Points, in no order, along strands that fork and pass close to each other.
Points whose rows are less than 41.5 apart are linked; no others are. Some points are linked to none.
Vob: [ 16 -58 -19   2 -40  15   0  -9]
rana: [ -5  57  25  -7  12 -16  47   2]
rilem: [  4 -21 -12  35 -32 -32   9  45]
pusar: [ 37 -51 -31  12 -22  49 -44  -6]
zipat: [-31  -9  13  -6 -18 -47  28   2]
mibuf: [  6 -24 -36   7  21 -29 -14 -18]
Faba: [-10  -6 -21  41 -41 -29  -6  64]
Fik: [-58   5  -2  18 -25 -29 -19  54]
Sep: [-52  39   7  -9  -4 -43  17  -6]
sibo: [  1  -5  31 -42  11  48 -42 -25]
basi: [-53  -3 -31  37 -36 -13 -36  70]
vabog: [ -1 -30  21 -31   8  43 -45 -17]
Botiv: [ -8  86 -17  -6  31 -20  15  -4]
zanu: [-11   1 -64  39 -30 -35 -38  31]
Podo: [  5 -12 -31  -4  31 -21 -12 -39]
lorit: [ 14 -50  32 -12 -18  51 -29  14]
zos: [  2  14   8 -28  20  20   8 -52]
biba: [ 12  34  48 -34   9  59  20 -17]
Lud: [ 14 -42 -30  -9  17   8 -25 -37]
lep: [ 15 -27 -53  19   5 -30 -21  -5]
reg: [-29  51   0 -17  -2 -33  27 -23]
Fos: [ 26 -55  13  -2 -28  49 -21  14]
Tiso: [-35   8   8  14  -3 -44   1  39]
dok: [-19  53  25  13  28 -33  14  26]
guz: [ 11  80 -26  -8  36 -13  17 -16]
Pade: [  7  -9  10 -21  26  26 -12 -43]
Toguk: [ 25 -28   4   6  32   5 -17  -6]
babid: [ 11  40  26 -45  22  68 -18 -30]
pife: [  1  -1  11 -12  17 -11  17 -25]
sezak: [-46  10   3  -5 -15 -53  18   0]
Duzo: [ 34 -45 -33  16   4   8 -21  -4]
ber: [ 41 -47 -34  17 -11  32 -27  -3]
koraz: [ -1  22  41 -45  16  57 -38 -27]
Rilad: [  1 -22  13  27 -21 -36  19  42]
zikeb: [ 14  61  20 -15  16  14  47 -10]
vapi: [-64  20   9  17  -1 -33 -14  48]
Fip: [ -9  50  -5 -19  14 -13  32 -33]
sos: [  7 -15 -22 -14  31  -4 -14 -48]
Pas: [ 30 -50  -1  13 -43  49 -18  13]
menot: [  0 -21 -58  30 -57 -26  -5   6]
Nobi: [-63  45  17   8  20 -24 -15  46]
geru: [ 24  51  23 -29   9  55  36 -22]
suvol: [ 26  63   4 -27  16  49  34 -24]
pape: [ 14 -55  -5  -8 -27  25 -11 -14]
tupu: [-22  12 -62  44 -30 -20 -47  46]
Raref: [ 19 -35 -46  24 -54  -6   3  -7]
Rofiz: [-33   2 -25  41 -32 -21 -29  72]
voli: [  0 -29  20 -11   4   9  14 -21]
Vokur: [ 29 -35 -38  23  -7 -10 -15  -6]
tafo: [ -7  23  11 -13  18 -18  23 -32]
moror: [19  3 48  7 35  9 21  4]
zadur: [-17  13  17  18  16 -39   8  38]
Goga: [ 17  47  13 -43  20  66   1 -43]
gen: [ 24  30   2 -12  52  16   2 -35]
ruk: [ 12 -16 -14  18  10 -33  -4  17]
mago: [  2 -23  -3 -27  22  23 -21 -56]
deva: [ -3  -1  31   0   4 -25  33   6]
kot: [ 17   8  28   9  37 -15  18  11]
gizov: [ 25  69 -13 -23  27  28  33 -26]
Lifis: [-21  -7 -61  25  -5 -44 -41  14]
Rav: [ 19  76 -24 -13  33  10  30 -25]
Lup: [ -2  47  29   6  25 -19  31  11]
rorun: [ -6 -43  10  -2 -27 -15  27  -2]
mukom: [ -3 -38  -5  11 -44 -29  24  15]
gomi: [  3 -22  28  14   1 -22  26  23]
fub: [ 11 -22  55 -13  17  39  -1   3]
Maf: [-50  -5 -11  19 -38 -40  -6  43]
ledu: [  4 -38  14 -21  -1  37 -30 -18]
mer: [-19   8  26  -8  -2 -34  33  -4]
puna: [ 28 -50 -26  16 -54  20   2   1]
mit: [  9 -47  -2 -17 -20  42 -36 -20]
sipeb: [  4 -18  -6  10   6 -26   6   3]
bogar: [ -1  -5   4  25  20 -39  -5  34]
Guga: [ 13 -38  51 -14  -2  43 -11  13]
subo: [ -2 -41  26 -14 -18   5  22 -11]
pepak: [ 18 -12  49  -5  30  26  12   4]
tob: [-15  -4 -59  35 -47 -37 -23  23]
Zuro: [ 17  40  24 -12  30  21  29 -18]
Zusov: [ 40 -41 -22  26 -49  37  -6   7]
dez: [ 12  37   4 -33  30  40  10 -54]
Dapaz: [ 20  20  38 -24  27  37  11 -18]
Zetog: [-26 -21 -10  14 -40 -42   9  24]
fige: [-40  54  15   6  23 -33  -3  31]

Follow the links from the first point to the second, and from the first to the third. Name the last point that the two ways share.
dok / zadur / mukom => vapi
menot / Guga / ledu => puna
ruk / dok / Zetog => vapi

A fork is a point with three links. Follow the links from the first point to the second and name the forks in between, in order.
zanu / mit => puna
Nobi / Maf => vapi
Lud / babid => sos
Vob / Lifis => puna zanu
Lifis / puna => zanu

A fork is a point with three links, a tip a point with one. Leave the first point through the second and follow the links. Name the first fork or tip that comes.
tob / menot => puna
sos / Podo => pusar
sipeb / ruk => vapi
pusar / ber => sos
zadur / bogar => sipeb
gizov / Rav => Botiv
rilem / Faba => basi
lorit / Guga => kot
